Each row is a point on a landscape with many valleys, with its height.
From any point a ball rolls to the lowest of the 2 points nearest to it. It stops when none of these is lower. Distance is the straight distance between rows; heights are no part of it.
J_749: [146 131 118 116 106 102 150  97 127 120 174  81 124 116 106 145 102 141
 105 163 143 138 168 159 149 169 123 201 107]  h=3.83
J_189: [ 86 110  95 142 128 183  94 172 126 109  92 123 194 124 159  90 100 144
 126 130 105 152 136 127 136 181 142  60 157]  h=6.47
J_727: [ 85 103 138 193 168 133  99 173 165 149  63 211 123 126 131 103 160 179
 143  58 133 109 164 100  93 135 126 102 130]  h=2.51
J_772: [ 77  89 152 165 158 153 103 162 125 139  93 129 150 146 118  89 135 140
 112 100 141 161 130 104 121 161 130  84 154]  h=3.14
J_255: [ 89 102 152 141 141 106 131 115 125 164 112 108  70 161 130 140 178 174
 160  80 153 142 113 143 102 130 129  98 133]  h=2.46
J_951: [110 148 116 103 132 156 106 133 100  74 141  84 200 155 122 160 110 114
  91 160 104 175 146 162 141 108  94  86 115]  h=7.95
J_577: [162 189 132 150  88  97 159 147 144 134 215 129  73 127 150 116  63 135
 151 151 117  78 128 139 124  98  86 160  83]  h=4.29
J_290: [156 141 147 120 125 157 149  55  93 110 113 109 189  87 150 181 125 121
 125 182  99 125 125  42 117 129 143 161 153]  h=3.61
J_441: [169 151 191 139 101  96 162 105 133 144 143 121  97 112  69 139 140 120
 113 124 127  83 139  61 108  70 111 224 102]  h=5.83
J_176: [144 143 177 114 124 119 145 109 128 151 130 126 108 116 107 146 155  97
 146 134 103 109  92 102 114 102 112 181 110]  h=5.27
J_717: [179 122 124 126 100 139 109 156  96 110  96 151 185 152  81 115 137  91
  43  74 105 149 111 108 197 128 119  68 119]  h=7.87
J_602: [120 110  88 128 127  94 129 102 144  82 150 143 115 171 165 132 161 204
 172  80 134  89 128 130 117  76 128  89 143]  h=4.37
J_285: [121 139  99  92 131 119 139  97 128 106 149  89 138 155 188 180 139 136
 189 105 128 137 137 121 138 108 129  31 101]  h=8.30
J_973: [129 107 178 135 157 113 147  77 127 139 133  88 161 122 122 111 111  80
 130 157 157 146 130  30 153 130 158 145 150]  h=2.74
J_289: [108 102 117 150 137 139 129 125 105  99 153 113 137 173 163 136 158 156
 132  79 144 135 110 109 114  98 151  45 136]  h=6.01
J_261: [168 132 114 125 107 122 147  83 155 148 153 102 122 110 147 102 104  94
 136 127 170 119 136 111 175 184 166 148 138]  h=6.65
J_33: [163 136 201 125 100 104 162  82 119 152 137 107 104 109  72 158 155 101
 121 120 118 103 116  51 124 104 115 196 105]  h=5.56
J_382: [162  86 171 116 110  83 148 143  69 126 160  70 150 127 118 112 132  65
 117 130 119 179 126  80 184 185 127 115 103]  h=1.35
J_8: [119  96 153 126 118 120 139 115 104 149 133  82 109 148 132 152 165 114
 149  87 141 166 107 130 151 164 135  77 113]  h=2.41
J_872: [ 77 141 124 163 174 160  95 131 158 112  94 177 152 174 150 149 140 175
 143 113 114 116 136 110 104  68 105  51 141]  h=5.45
J_759: [123 136 141 144 143  98 154 129 140 156 166  93  92 123 169 116 118 129
 169 182 160 108 116 143 124 147 125 181 131]  h=2.86
J_240: [127  78  94 114 113 151 105 166 108 115 115 111 161  96 144  81 109 131
 111 130 108 159 115 142 149 214 162 126 156]  h=6.02
J_611: [186 130  76  79  64 112 145 109 141 130 158 162 102  98 101 157  83 124
  87 136  98 104 157 175 157 124 142 191  63]  h=4.34
J_135: [165 181 136 120  72 106 160 141 142 141 198 121  86 133 116 135  82 121
 165 127 113  97 148 140 137  98  87 148  57]  h=4.09
J_273: [ 78 125 110 134 174 143 120 163 128 117 122 131 138 144 152 103 116 173
 162 186 139 131 137 174  88 105 136 118 154]  h=7.90
J_119: [136 130  85 112 118  93 140 113 133  77 177 144 117 161 172 141 129 205
 172 103 142  76 127 148 102  52 119  96 118]  h=4.26
J_855: [134 137 149 126 150 115 141 187 132 132 125 169  97  97 124  93 149 142
 139 156 120  88  94 157  76  94 128 194 139]  h=6.71
J_926: [ 70 107 152 191 165 135 104 181 128 126  86 196 129 146 112 115 173 186
 129  56 124 144 160 107  98 125 119  78 124]  h=2.13
J_148: [117 152 155 109 151 104 151 102 147 156 162  77 140 149 132 134  88  75
 160 153 176 162 155  81 173 118 109  82 109]  h=3.34
J_612: [112 138 147  94 147 138 135 139 110 145 150 104 128 132 169 154 127  77
 182 135 109 162 109 108 122 118 120  58  97]  h=5.15
J_536: [104 110 140 102 123 129 126 131  90 108 145  64 162 129 117 151 132 114
 128 162  98 184 131 157 136 174 106 143 119]  h=4.42
J_544: [120 128 190 148 169 136 126 101 111 154 140 123 108 113 176 123 127 102
 147 155 128 105  57 109  83 112 138 152 150]  h=2.44
J_616: [146 112 146 118 100  75 153 138 103 148 179  66 119 135 126 119 116  76
 154 128 141 174 149 107 190 190 119  93  78]  h=1.81
J_681: [151 122 145 117  97 134 135 104  93 134 172  99 100 121 129 158 133 105
 121  96 100 146  99 155 130 168 124 151  90]  h=7.58
J_113: [142 134 137 109  95 117 175 187 102 126 174 148 105 136  87 102 126 123
 153 105 112 135 139 149 111  84 121 129  80]  h=3.68
J_120: [124 124  63 136 106 110  93  89 161 123  69 144  91 137  94 162 150 190
  90  85 165 120 183 189 132 134 122 127 140]  h=4.79
J_453: [154 145 149 125 131 145 147  84  96 105 153 108 167  87 160 157 121 106
 131 190  92 117 117  77 100 123 136 172 139]  h=3.94
J_794: [108 125  98 129 122 161  77 164 141  98  71 123 210 127 139  98  86 135
  99 144 107 156 164 130 166 194 109  81 153]  h=6.69
J_532: [108 109 157 119 149 127 148 151 120 158 137 122 109 117 154  93 138  92
 197 155 119 138  95 110 108 147 155 117 123]  h=7.14
J_871: [101 100 106 108 131 160 121 178 116 111 131 119 177 112 153  69 104 115
 151 161 109 165 124 128 132 174 166  97 156]  h=6.24
J_522: [103 137 117 118 141 163  89 153 162 124  63 147 217 127 121 105 100  93
 120 145 111 148 157  88 165 156 121  82 152]  h=6.93
J_633: [105 151 139  99 155 160 122 114 130 143 119 117 149 134 179 142 124  78
 166 153 108 152 112 121 126 119 124  76 135]  h=5.00
J_492: [151 150 159 126  91 126 134  96 101 120 182  91 115 106 137 179 126 124
 120 141  73 127 116 135 117 142 110 186  92]  h=7.47
J_836: [155 122 110 154 115 130 139  93 144 157 150 128  96 130 163  96 126 125
 143 110 182  98 100 135 146 152 164 128 140]  h=6.53
J_527: [126 157 121 125 137 157 121 125  99  87 142  70 194 175 115 179 104 106
  71 120 126 177 128 141 144  76  97  67 109]  h=7.85
J_458: [122 111 138 126 140 119 127 120 107 105 112 105 142 107  89 138 139 144
  88 163 120 153 142 136 109 168 129 199 163]  h=4.94
J_286: [119 152 122 100 143 106 151 149 159 153 121 151 119 135 142 105 115 135
 195 177 147  93 129 154 123  88 119 133 127]  h=7.09
J_114: [122 128 150 113 123 112 129 109 115 117 157  52 172 157 101 146 101  96
  97 148 159 177 158 126 177 130  97 109 117]  h=3.81
J_327: [ 98 129 149 147 168 119 105 139 164 181  60 205  99 141 132 121 142 143
 174 121 120  79  99 122 101  98 110 122 139]  h=6.57
J_372: [105 153 146  81 143 125 132 120 148 124 128  89 169 144  99 149 102 102
 158 188 124 164 163 134 149  99  90 126 113]  h=7.86
J_780: [182 152 173 130  85  92 138 117 137 146 145 143  71 104  95 135 136 116
 100 115 132  61 105  98  96  71 112 218  99]  h=6.07
J_296: [130 105 173 104 157 107 158 125 135 146 125 109 168 118 111  96 108  62
 160 164 141 163 138  28 167 135 140 130 130]  h=2.30
J_841: [153 132 155 140  97 107 163 125  84 102 205  96 109  97 109 156 117 147
  96 143  85 127 145 122 100 139 124 224  98]  h=7.31
J_902: [ 74 127 113 144 156 150  95 163 155 134  67 174 141 131 114 123 140 176
 136 136 123 141 170 161 111 155 111 132 147]  h=8.54
J_146: [ 86 142 123 168 174 149  94 152 126 123  91 169 117 117 129 123 143 177
  86 136 127 114 128 180  57 109 119 160 176]  h=7.57
J_849: [164 163 137 115 113 144 142  84 145 144 140 119 143 150 125 145 124  68
 123  89 158 135 112  96 173 104 129  75 109]  h=7.48
J_65: [117 132 122 135 156 102 111 166 164 167  60 192  93 126 150 110 145 157
 186 150 145  65  97 151 110  95 109 144 146]  h=6.76
J_867: [145 144 141 149 105  91 186 174 101 119 237 129  79 111 112  93  91 121
 137 170 108 122 146 116 125 138 134 184  87]  h=6.99
J_87: [124 130  64 124 111  99 103 131 175 135  65 146  71 121  80 140 149 182
  90 107 169 114 191 188 141 135 119 159 133]  h=4.95
J_584: [158 121 113 163 123 130 132 113 141 149 140 148  89 116 174  79 129 126
 125 117 180  77  66 136 116 138 171 149 165]  h=6.43
J_154: [101 107 186 144 161 156 121 150  94 109  96 152 160  99  98 123 161 115
 101 134  72 157 108  70  92 144 134 158 164]  h=6.45
J_481: [156 109 137 137 109  98 183 167  92 127 200 140  94  99 112  82 124 106
 149 144 117 133 128 112 138 165 157 183 104]  h=6.83
J_221: [125 127 131 101 147 117 125 186 111 117  99  90 199 170 119 114 107  81
 124 143 133 172 147  97 192 112 112  26 116]  h=8.25
J_479: [120 122 109 156 122 144  91 129 137 127  73 155 113 131  82 135 155 146
  68  73 142 141 150 144 134 159 118 130 148]  h=6.79
J_676: [178 152 152 134  88 100 133 141 137 142 122 164  48 118  74 128 139 128
  87  67 147  82 102 137  85  49 120 196  98]  h=6.27
J_393: [130 148 140 102 144 165 108 104 179 158  75 168 162 120 136 120 135  61
 148 123 106 121 102  68 161 128 136  98 145]  h=7.28
J_425: [181 115  79 130 129 140 141 128 135  95 124 161 114  71 150 117 123 147
  72 184 135  76 130 138 117 125 161 228 140]  h=5.92
J_218: [154 119  90 121 111 149 130 128  91  93 148 144 184 171 129 137 101 120
  76  74 130 144 123 135 166  91 141  36 113]  h=7.70
J_619: [160 131  97 108  88  90 165 114 112 131 193 114  84 119  94 149  89 158
  96 130 136 136 174 183 172 178 118 194  78]  h=4.06
J_518: [129 157 142 154 134  94 142  99 143 148 175  79  89 135 138 127 105 147
 135 165 180 104 131 155 131 127 118 186 124]  h=3.19
J_631: [174 132  94 107  66  98 161 100 128 143 185 141  94 117  92 146  70 138
  89 112 124 120 161 169 170 153 131 166  62]  h=4.20
J_876: [ 81 125 133 112 170 173  97 128 153 152  88 116 158 117 185 120 110  99
 171 157 107 152 104 105 119 155 139  78 158]  h=5.19
J_781: [113 124 105 127 146  88 147 157 156 147 110 171 102 147 158  95 137 170
 196 142 166  76 119 147 114  89 127 116 145]  h=6.94
J_747: [125 140 105 122 112 127 128 125 116 132 122 137  92 141 124 150 154 175
 138 102 121 108 121 186  99 100 113 132 114]  h=4.22
J_375: [155 122 122 128 122 119 161 119 135 129 172 104 142  92 166  82  91  88
 154 176 147 137 143  76 163 196 175 151 146]  h=6.80
J_183: [157 129  81 122  93 125 127  89 133 133 132 137  87 131 130 142 138 157
 119  95 156  91 113 183 126 120 133 139 121]  h=4.07
J_94: [148 145 145 106 135 150 127  78 163 157 104 129 144 139 140 129 125  52
 142 101 143 129  98  73 160 125 143  72 135]  h=7.39
J_256: [122 130 139 164 142 145 101 123 152 161  75 199  99 137 129 117 155 135
 137  89 140  79  85 119  97  99 130 112 159]  h=6.39
J_879: [ 84 127  93  99 159 128 118 121 144 101 116  97 162 161 175 181 146 144
 186 116 117 156 148 117 145 114 113  19 118]  h=8.24
J_238: [141 146 106 153 125 144 103 135 123 113 102 192  94 115  82 120 141 141
  52  95 136 105 122 163  75  74 136 157 141]  h=6.50
J_590: [135 131 100 147 127 126  95  93 145 113  84 132 101  99  79 143 152 147
  26 114 154 122 145 146 117 125 133 204 165]  h=7.12
J_649: [156 130 114 102 104 125 138 123 144 143 126 131 103 101 123 142 150 117
 153 150 115 111 122 155 143 162 140 185 122]  h=6.36
J_678: [174 103 142 126  98  93 175 134 104 139 173 127  81  86 106 113 146 108
 129 124 117 128 128 106 155 189 155 211 106]  h=6.67
J_251: [103 127 116 122 125 148 121 125 115 121 121 121 131 144 131 156 150 153
 151 118 104 150 125 176 115 137 121  92 128]  h=4.43
J_665: [141 139 120 141 119 144 156 137  93 100 209 127 145 148 147 105  92 120
 125 132 143 138 124 145 108  80 140  94 107]  h=3.31
J_870: [131 127 127 134 116 132 167 173  79 110 195 140 125 153 124 105 118 124
 145 105 133 143 119 145 111  76 142  89  91]  h=3.47
J_564: [ 93 122 144 192 163 151  74 161 168 168  44 224 112 108 118 114 156 143
 111  71 130 118 161 112  94 149 125 132 124]  h=1.91
J_188: [122 138 155  91 151  98 158 118 161 176 130 119 125 139 132 112 109  66
 205 142 160 144 143  80 165 110 126  80  95]  h=3.03
J_294: [144 143 127 168 145 143 118 129 126 121 120 179 110 125 104  95 128 134
  71 108 167  83 104 142  79  56 136 158 155]  h=6.59
J_315: [102 116 182 120 132 115 135 112 115 178 121  87  85 145 108 155 175 115
 170  87 137 161 102 123 135 138 124 101 113]  h=2.63
J_971: [188 159  87  97  71 126 159 129 141 120 182 173 120 101 115 124  71 104
 124 152  95  83 147 142 141 108 132 180  75]  h=4.40
J_398: [ 70 131 128 127 183 155 116 137 127 117 120 109 156 150 145 121 109 137
 154 182 132 153 142 151  98  97 120 102 155]  h=8.03
J_901: [168  98 142 116  83 142 130 125  71 120 149 137 125 135  93 152 144 100
  74  52  93 157  86 140 146 137 131 100  83]  h=7.71
J_71: [116 140 103 128 136  97 121 135 175 152  81 141  79 131  80 126 150 167
 114 139 179 102 165 173 124  99 104 187 149]  h=5.18
J_224: [162 128  92  99 108 133 122 110 146 123 116 135 115  86 124 148 140 127
 107 162 105 110 136 167 142 170 135 208 129]  h=6.23
J_852: [103 105 117 146 127 107 124 104 144 144 103 120  96 165 116 132 166 178
 147  67 170 131 138 145 125 136 130  86 152]  h=2.68
J_517: [155 117 102 134 138 152 129 137 108  91 102 150 132  59 136 129 149 163
  61 171 105 103 127 122  93 153 162 234 176]  h=5.64
J_217: [118 141 172 157 155 130 139 144 108 134 148 161 108 133 116  87 136 131
 111 115 151 109  80 129  63  57 138 136 154]  h=6.40
J_634: [ 87 121 156 140 173 138 113 177 138 136  94 177 138 109  84 100 145 133
 116 156 108 130 138 122  92 122 123 181 157]  h=7.08
J_109: [111 106 114 111 136 105 147 190  97 114 137  95 180 168 119 100 113  96
 151 132 147 179 151 112 173 104 121  20 107]  h=8.36
J_688: [150 189 125 173 110  88 157 154 130 126 220 126  79 133 181 126  56 143
 159 167 139  69 109 146 107  90  91 133 100]  h=4.48
J_172: [138 114 114 140 117 121  93  96 163 142  52 135 106 105  64 132 156 127
  59  95 160 136 158 119 143 173 134 174 170]  h=6.95
J_460: [176 149  99 118  87 138 135  71 149 142 131 140 127 146 142 140 132 102
 140  71 161 104 110 120 167 109 147  67 116]  h=7.53
J_576: [120 131 123  97 145 137 109 153 111  98 106  87 202 155 117 141 110  78
 113 159 107 184 145 121 169 134  98  65 130]  h=8.10
J_262: [125 105 140 125 107  91 153 114 115 160 175  72  88 140 148 142 132 104
 181 108 151 162 136 131 165 176 129  73  97]  h=2.15
J_341: [ 85  95 118 170 157 155 104 140 130  89 118 128 162 174 152 142 154 168
 123  70 133 139 121  89 130 104 147  26 149]  h=5.88
J_720: [ 99 109 108 136 118 128  89 114 166 137  69  99 161 159 127 131 132 169
 128  79 163 147 160 114 190 178 127  35 154]  h=3.15
J_403: [181 152  97 103  71 129 102  73 154 111 121 129 106 109  90 172 113 118
  51 126 116  84 135 152 116  82 107 197  91]  h=7.54
J_627: [ 70 121 130 188 177 162  97 133 153 114  92 179 166 175 155 154 157 168
 129  66 123 117 142  80 116  91 127  32 132]  h=5.67
J_186: [125 132 172 137 149 134 122  79 104 131 141  82 114 106 150 163 146 140
 100 164 117 115  91 131  83 142 124 210 153]  h=3.25
J_868: [104 150 151 102 136 110 152 143 126 128 178  85 141 125 124 133  99  93
 169 200 117 155 160 127 126 117 102 150 100]  h=7.66
J_580: [102 107 149 155 163 157 109 174 114 102  91 177 161  91 101 103 152 132
  89 144  81 141 134  94  79 155 141 182 171]  h=6.75
J_699: [128 133  94 157 118 147  87 123 123 116  91 177  97 113  97 145 149 157
  53  63 123 134 141 160  99 125 127 127 136]  h=6.66
J_78: [ 86  94 131 161 143 133 125 181 111 137 103 146 107 140 111  82 156 166
 132  79 142 159 123 135 108 157 150 106 153]  h=3.07
J_438: [108 109 176 143 154 173  98 165 116 127  82 164 165 113 120 116 160  86
 121 124  65 156  96  81 121 173 133 113 149]  h=6.13
J_329: [150 117  94 152 141 151 130 141 152 136 114 158 115  95 160  73 128 130
 101 150 165  73  97 134 110 139 182 180 185]  h=6.28
J_827: [ 70 142 120 105 178 145 100 120 142 123  84  94 167 172 147 198 126 137
 163 137 111 169 147 122 151 109  93  26 110]  h=8.14
J_994: [161 110  76 110  86 149 126  96 110 103 139 157 157 156 152 153 116 143
 105  54 111 125 121 138 173 124 156  45 109]  h=7.63
J_891: [173 144 111 136  91 121 121 138 125 119 124 176  63 111  88 130 130 136
  55  77 126  91 109 166  74  50 126 177 113]  h=6.37
J_983: [132 149 167 156 164 154 121 104 115 141 154 127 128 128 203 113 110  99
 138 151 147  97  55 117  76  78 128 112 150]  h=2.75
J_208: [127 111 132  98 123 139 144 159 102 134 151 101 150 111 173 113 119  58
 169 136 115 175 111 108 145 174 143  62 113]  h=5.37
J_249: [148  93  78 102 120 129 136 147 115 115 123 133 116  81 108 117 123 149
 102 148 116 143 148 172 141 198 159 205 138]  h=6.04
J_106: [ 59 121 147 126 182 158 102 148 134 115  98 103 189 152 117 127 105 127
 126 179 120 185 155 136 126 124 101 101 156]  h=8.19
J_762: [127 157 127 136 120 138  86 100 141 115  86 135  94 108  84 172 145 149
  55 121 122 112 128 171  83 101  98 206 130]  h=7.29
J_9: [124 168 148 111 121 104 160 168 135 123 188 116 125 117 130 121  87 115
 184 207 103 121 152 136 121 100 105 173  93]  h=7.46
J_410: [122 129 103 146 127 149 144 110  99 109 196 101 145 155 179 114  93 130
 144 139 162 139 123 139 114  94 149  75 117]  h=3.16
J_562: [163  90 187 112 113  77 147 132  99 137 116  96 152 130  70 107 153  83
 111 105 128 163 135  71 180 170 121 140 130]  h=1.86
J_483: [164 113  88 127 136 142 140 128 156 122 113 141 130  84 148  95 125 134
 100 176 155  84 129 129 130 152 174 203 166]  h=6.11
J_661: [127 137  89 120 123 124 129  78 150 134 145  92 127 151 174 135 106 151
 160 139 185 122 144 162 148 145 141  85 142]  h=3.76
J_35: [ 86 109  92 131 124 149  86 118 162 125  87  83 167 144 159 117 111 179
 146 110 167 146 151 118 167 182 149  43 170]  h=3.38
J_430: [111  96  72 121 124 100 116  87 152  72 147 136 120 177 137 144 164 215
 130  55 139 103 150 138 137 110 135  87 150]  h=4.50
J_276: [145 140 130 144 122 130 125  84 114 128 154  95 103 105 144 146 142 151
  88 152 137 109 100 169  98 149 129 211 144]  h=3.54
J_237: [142  89 143 112 116 138 128 183  85 119 130 115 177 119 135  78 126  62
 125 126 101 172 103  77 161 171 143  69 126]  h=5.60
J_344: [165 157 146 101  79 111 157 166 128 137 184 134 106 141  81 126 121 101
 154 101 105 126 141 129 137  79  99 134  49]  h=3.89
J_974: [124 106 158  92 122  99 130 111 107 115 132  49 171 133  99 151 128  99
 121 165 118 183 157 116 168 169  97 145 119]  h=4.12
J_487: [150 117 118 142 118 150  88 161 115 100  76 139 208 157  99 104 125  97
  56  88 111 144 125 106 189 147 123  58 130]  h=7.96
J_529: [ 95  88 154 138 143 135 115 144 116 142 103  91 155 162 104  99 129 108
 102 102 161 171 124  92 162 150 135  65 152]  h=2.78
J_18: [124 146 133 124 136 104 125 144 154 146 107 141  89 124  71 116 146 142
 118 138 156  95 142 159 107  78 108 196 129]  h=5.38
J_200: [157 137 161 115 127  86 159 172 134 143 130 147  80  87 123 128 148 135
 146 167 113  76  94 143  95 108 115 230 116]  h=6.46
J_636: [ 81 142 138  92 161 126 124 116 149 146 103  91 150 162 123 163 114 118
 167 153 135 164 159 130 149  89  88  77 111]  h=8.00
J_733: [142 160  70 131  99  99 151  93 133 116 195 117 104 150 194 150  84 168
 179 139 153  99 156 166 135 114 118  96  91]  h=4.02
J_969: [182 129  72 106  82 157 122  81 138 121 123 178 123 132 147 150 129 126
 118  65 120 106 109 135 163 113 154  58 106]  h=7.59
J_846: [120 132 147 163 144 136 121 125 113 138 125 159  94 143 144 116 156 147
 139  85 142 101  74 131  77  66 129  99 146]  h=6.25
J_574: [ 79 147 154 149 176 136  95 177 139 134  87 184 106 110  92 125 151 159
 109 142 108 121 138 161  72 101 107 172 151]  h=7.34
J_514: [132 141  79 122 117  92 150 119 131 101 181 124 127 157 175 136 100 184
 187 140 144  89 144 171 113  80 119  97 111]  h=4.13
J_234: [139 153 108 133 122 167 126 113 107  89 152 114 177 179 120 160 103 120
  86  97 137 149 119 136 140  61 119  56 106]  h=7.78
J_711: [ 83 131 133 130 174 161  96 142 147 147  79 174 138 131 174 148 146 136
 190 140  74 121 121 138 100 108 120  73 138]  h=4.96
J_49: [105  99 101 135 118 115  99 104 155 135  79 111 115 153 110 139 156 183
 130  56 166 137 155 129 167 172 137  72 158]  h=2.90
J_118: [ 90  98 122 138 152 168 110 138 132 129 113  96 138 106 167 103 126 145
 126 162 127 149 109 142  98 197 162 159 177]  h=5.62
J_28: [129 100 121 128 144 120 141 121  99  98  92 114 138  78  99 141 149 176
  78 178 127 134 159 110  97 152 148 236 183]  h=5.26
J_377: [129 150 138 137 121  97 147  70 139 134 183  56 115 128 127 145  93 115
 130 172 159 137 162 127 155 163 112 173 121]  h=3.55
J_885: [184 109 138 118  83 131 121 132  71 106 126 144 152 145  69 141 141  97
  29  50  92 155 102 117 162 131 115 111  95]  h=7.77
J_467: [ 69 129 130 142 164 157  95 151 131 114  89 139 173 137  99 143 130 144
 111 157 105 168 162 156 105 143  95 139 148]  h=8.37
J_930: [ 63 101 135 137 167 172  88 149 145 151  86 108 139 113 175 100 122 146
 166 147 115 148 106 120 112 184 160 103 167]  h=5.39
J_578: [ 79 121 103 128 158 151  86 134 181 153  62 137 129 110 140 128 134 161
 145 173 117 118 144 167 132 177 127 159 158]  h=8.71
J_488: [132 161 132  97 147  98 163 159 153 138 146 138 133 114 138 104  97 116
 187 218 131 102 137 147 120  88 112 180 115]  h=7.26
J_269: [119  89 182 120 137  97 113 149 115 144  75  95 158 148  76  93 141  90
 103 113 130 171 137  69 178 176 119 105 152]  h=2.34
J_104: [119 136 148 129 126  92 155 107 142 170 167  92  84 136 163 126 124 108
 194 153 155 131 131 131 141 154 125 124 111]  h=2.49
J_543: [141 138 159 137 118 131 160 101  82  90 186  89 163 102 145 156 109 112
 120 187  91 147 134  72 112 137 133 176 121]  h=4.25
J_69: [165 116 121 111  86 145 139 106  90 131 151 142 105 131 103 145 135 120
  93  67 108 138 104 164 133 135 134 123 103]  h=7.65
J_451: [ 77 129 126 139 180 150  98 144 166 136  72 190 150 148 159 137 134 159
 196 123  97 117 151 109 128 110 111  58 128]  h=5.17
J_639: [182 155 145 124  90  90 159 150 139 147 157 159  70  98 108 116 138 119
 129 135 126  69 112 125 114 104 119 218  97]  h=6.26
J_524: [119  97 159 112 145 165 104 178 104 126  84 137 176 117 127 100 139  64
 128 118  68 165  90  70 156 178 137  75 131]  h=5.86
J_777: [119 128 194 135 159 118 131  90 104 142 146 101 111 107 160 159 145 121
 132 173 101 101  68 103  74 117 125 198 149]  h=2.87
J_779: [126  91  93 120 126 142 135 154 116 120 127 104 125  88 157  90 122 147
 120 154 125 143 114 154 139 219 174 175 162]  h=5.84
J_112: [137 117 167  92 130  97 155 122 152 164 123 120 134 137 108 104 122  52
 178 132 141 149 135  70 181 130 140 117 112]  h=2.73
J_920: [138 112  94 150 110 143  93 163 131  99  71 179 177 157 107 115 138 141
  76  53 125 138 159 110 174 150 127  35 128]  h=8.12
J_396: [175 155 117  95  80 121 158 126 140 112 165 149 148 118  82 121 104  83
 131 139 115 115 160 115 163 110 124 160  92]  h=4.18
J_821: [126 133 130 101 136 161 103 126 165 132  71 144 194 114 126 114 117  76
 125 139  88 150 129  63 171 166 128  95 166]  h=7.11
J_254: [174 142 115 148 114 123 133  82 130 131 149 121  89 101 130 143 120 146
  69 129 151  88 115 159 115 132 133 223 135]  h=3.74
J_869: [182 138  89 135  91 109 129  93 145 145 146 147  72 103 144 141 116 137
  99 124 158  64 103 177 132 123 131 186 109]  h=3.93
J_621: [125 121  68 130 106 114  97  79 153 109 101 139  92 160 123 170 156 213
 120  69 150  96 157 174 125 106 118 101 145]  h=4.65
J_835: [116 116  66 119 117 146  97  94 151 117 104 101 145 144 170 140 114 179
 145 110 151 140 151 164 143 174 141  73 158]  h=3.59
J_573: [149 164  76 113 100 106 134  72 159 146 151 101 110 131 177 147  99 152
 175 143 173 101 147 170 157 140 126 116 120]  h=3.88
J_736: [141 130 147 130 127 133 141 182 108 134 131 191  98 112 138  87 155 123
 155 122 100  91  76 153  73  94 149 139 131]  h=6.90
J_177: [121 118 144 122 132 138 141 167 119 138 121 176 114 122 143  94 156 110
 178 119 106 125  87 131 102 123 153 101 123]  h=7.04
J_209: [137 166 135 148 152 155 133  94 120 134 170 117 141 146 203 124  98  99
 139 142 151 113  92 126 107  81 132  87 137]  h=2.95
J_712: [117 140 162 116 144 141 117 123 131 146 106 141 124 119 120 148 144 108
 145 151  83 126 100 141  98 114 110 145 131]  h=4.99
J_355: [164 113 137  99  87  99 157 109 125 147 140 120  94  91 113 136 151 101
 153 121 108 133 124 126 168 201 138 189 105]  h=6.52
J_184: [ 92 143 136 130 145 174  96 137 122 125 108 145 137 126 156 162 153 129
 162 153  74 138 112 170  90 128 107 102 133]  h=4.68
J_115: [147 150 164 145  91  97 169 152 104 114 224 118  87 101 106 135  95 138
 116 158  81 108 140 112 110 125 119 218  85]  h=7.16
J_873: [142 124 179 133 139 152 150  76 107 121 118 116 183 113 122 147 133  94
 110 156 128 128 115   7 125 114 157 152 158]  h=3.20
J_774: [ 82 134 107 156 168 143 123 155 113 109 128 134 123 146 151 112 127 194
 120 159 147 121 128 184  69 101 131 142 166]  h=7.76
J_810: [137 153 141 108 127 106 148 106 138 130 162  62 158 154 105 152  93  81
 128 139 171 172 167  99 194 125  93  82  94]  h=3.58
J_469: [158 161 109 123  90 124  86 107 163 119  87 132  81 114  78 170 133 150
  62 115 139  93 140 185  91  62  88 191 105]  h=7.42
J_477: [113 116 122 159 144 140 133 126  96 105 150 148 109 157 149 122 162 178
 129  71 140 115 101 139  84  84 151  76 144]  h=6.12
J_787: [ 99 115 115 153 136 131 130 178 119 115 100 191 108 145 100 111 171 176
 134  73 116 133 146 138  99 116 124  98 135]  h=2.65
J_766: [105 120 135 110 139 137 116 113 106 104 123  76 145 116 118 162 145 135
 118 174  95 170 140 167 110 171 109 177 146]  h=4.66
J_124: [138 105 134 116 132 131 158 149 122 137 165 124 139  92 164  77 113  88
 180 172 115 135 117  97 124 172 179 146 137]  h=6.97

Call two points neighbours if one is among the 2 nearest of the other. Go from one point of each pair to the other, from neighbour to neighbour, staying as low as possible. Name the highest point that can't be avoided.
J_296, J_564 -> J_532
J_255, J_926 -> J_772
J_544, J_564 -> J_971
J_255, J_382 -> J_315

For each start below, name every point that the ball comes to, in order.
J_483 -> J_425 J_517 J_28 J_458 J_766 J_536 J_974 J_114 J_810 J_148 J_188 J_112 J_296
J_733 -> J_573 J_661 J_835 J_35 J_720 J_49 J_852 J_255
J_488 -> J_286 J_781 J_65 J_327 J_256 J_846 J_477 J_289 J_341 J_627 J_872 J_451 J_711 J_184 J_251 J_747 J_183 J_869 J_254 J_276 J_186 J_777 J_544
